Points, in no order, along strands that fork, close into loops and pass close to each other.
In the rows, zero is written as 128.
Two points are linked if the straight distance between their rows is under 41.8. Some points are linked to none.
soz: [ 89 161  38  77 135  93  94 151 158]
nul: [125 126  70  79 148  79 116 146 147]
dubi: [137 129  61  79 149  87 105 140 135]
dezog: [175 165 117 133 110 147  86  88  90]
nuzok: [123 121 213 169 102 142 135  94 167]
Zinek: [109  89 132 145 141 141 158 171 117]
Lim: [145 116 140 151 131 129 155 146 114]
soviz: [137 125 195 136 115 158 135 101 126]
Mano: [138 113 171 130 126 148 132 117 110]
soki: [ 83 112  87  93 151  96 143 173 158]
lopeg: [119  91 167 162 124 148 151 152 122]
zavit: [121 100 100 101 150  99 140 160 130]
luz: [148 119 160 169 124 136 158 138 120]
sefa: [ 90  89  98 113 149 107 153 179 148]
Doza: [120 193 169 144  96 150 123  48 166]
Fevub: [142  76 152 139 140 114 150 152 132]
tavob: [104 157  34  86 141  98  93 149 143]
bibun: [111  97 145 152 132 150 157 159 110]
Kadi: [128  95 199 179 108 145 144 128 150]
Gupab: [ 92 120  78  95 151 121 134 165 123]
nitu: [ 94 132  62  91 148 114 124 163 123]
Nog: [139 172 176 141 104 154 123  71 130]
Kel: [159 143  94 111 124 140  78 105  83]
dezer: [156 144 164 148 113 140 143 109 116]
Ziti: [141 143  54 114 132 133  85 138  89]
gafu: [121 151  36  95 142 101  94 146 125]
tet: [130  74 132 122 149  99 147 161 145]
puv: [142 172 163 143 109 157 111  82 112]
Kuv: [120 111  89  87 151  87 131 156 142]
Kalak: [121 112 135 107 141 149 125 132  95]
Til: [119 114 113 104 144 139 127 144  98]
mik: [ 90 144  59  85 145  99 122 165 144]
Sak: [160  80 187 160 119 119 144 132 143]
Sogov: [149 166 149 136 112 160 107  86  98]
Gifa: [154 144 193 173 101 128 149  96 160]
Zedev: [133 100 114 123 143 115 150 158 117]
Pup: [142 124 130 108 133 148 110 119  86]
faz: [148 126 186 167 110 131 151 111 144]
fudem: [133 140 127 139 126 158 133 135  88]
Mupog: [147 112 127 132 134 125 153 150 112]
Pafe: [134 147 188 145 110 155 134  88 132]
vutaf: [121 138  86 113 136 150 107 138  82]
Tir: [103  84 116 138 147 119 155 177 134]
fegat: [123  81 118 106 153  93 143 162 143]
koli: [142 128  65  81 145  96  94 136 119]
gotam: [112 134  70  97 143 133 108 146  95]
gabi: [181 152 121 148 124 123 138 119 104]
feki: [ 98 150 200 165  97 139 143  66 203]
dod: [138 149  42 105 135 115  92 143 103]
vak: [154 127  83  95 145 103 103 130 106]
firo: [133 146  95 122 129 156 103 130  75]
diro: [107 117  90 100 147 136 125 152 104]
sez: [125 104 156 119 134 148 136 130 108]
biri: [147 156 136 128 119 161 111 103  91]
lora: [123  97 184 174 117 151 150 135 131]
suk: [137 176 184 159 101 131 141  66 175]
zovef: [112 138 208 170  99 145 141  76 185]
favu: [117 181 178 144  96 156 122  56 150]
rilir: [150 140  71 108 131 131  81 123  90]
temi: [149 129 178 165 114 141 149 122 125]
sevi: [169 149 115 122 118 144  80  96  90]
pasu: [ 82 122  82  91 148  81 142 176 179]
sus: [142 135 202 187 100 118 149  90 184]
ralom: [134 129  78 112 146 107 132 152 112]
Kotol: [ 90 159 188 178  96 133 150  71 212]
faniv: [122 104 212 183 102 146 138 110 162]
Ninev: [149  88 177 149 127 121 150 136 133]
sof: [ 76 146  65  80 144  93 122 162 162]

A fork is a point with three links, a tip a point with one. Leave the first point through the second and follow the links. Name the first fork or tip that comes.
Sak, Ninev -> zavit
Zinek, Tir -> pasu
Kel, rilir -> soz
Zedev, Mupog -> temi
lora, Kadi -> Kotol
temi, faz -> sus
Kuv, nul -> vak
biri, Sogov -> Nog
tavob, gafu -> dezog
soviz, Mano -> Kalak

Name the points in between on the shortest way along the links from the first point to the second, in order.
fegat, Mupog -> zavit, Zedev
Kadi, soki -> lora, lopeg, bibun, Zinek, Tir, sefa
Gupab, Kalak -> diro, Til
soz, Kel -> tavob, gafu, dod, Ziti, rilir
puv, Til -> Nog, Pafe, soviz, Mano, sez, Kalak
Kalak, firo -> Til, diro, gotam, vutaf
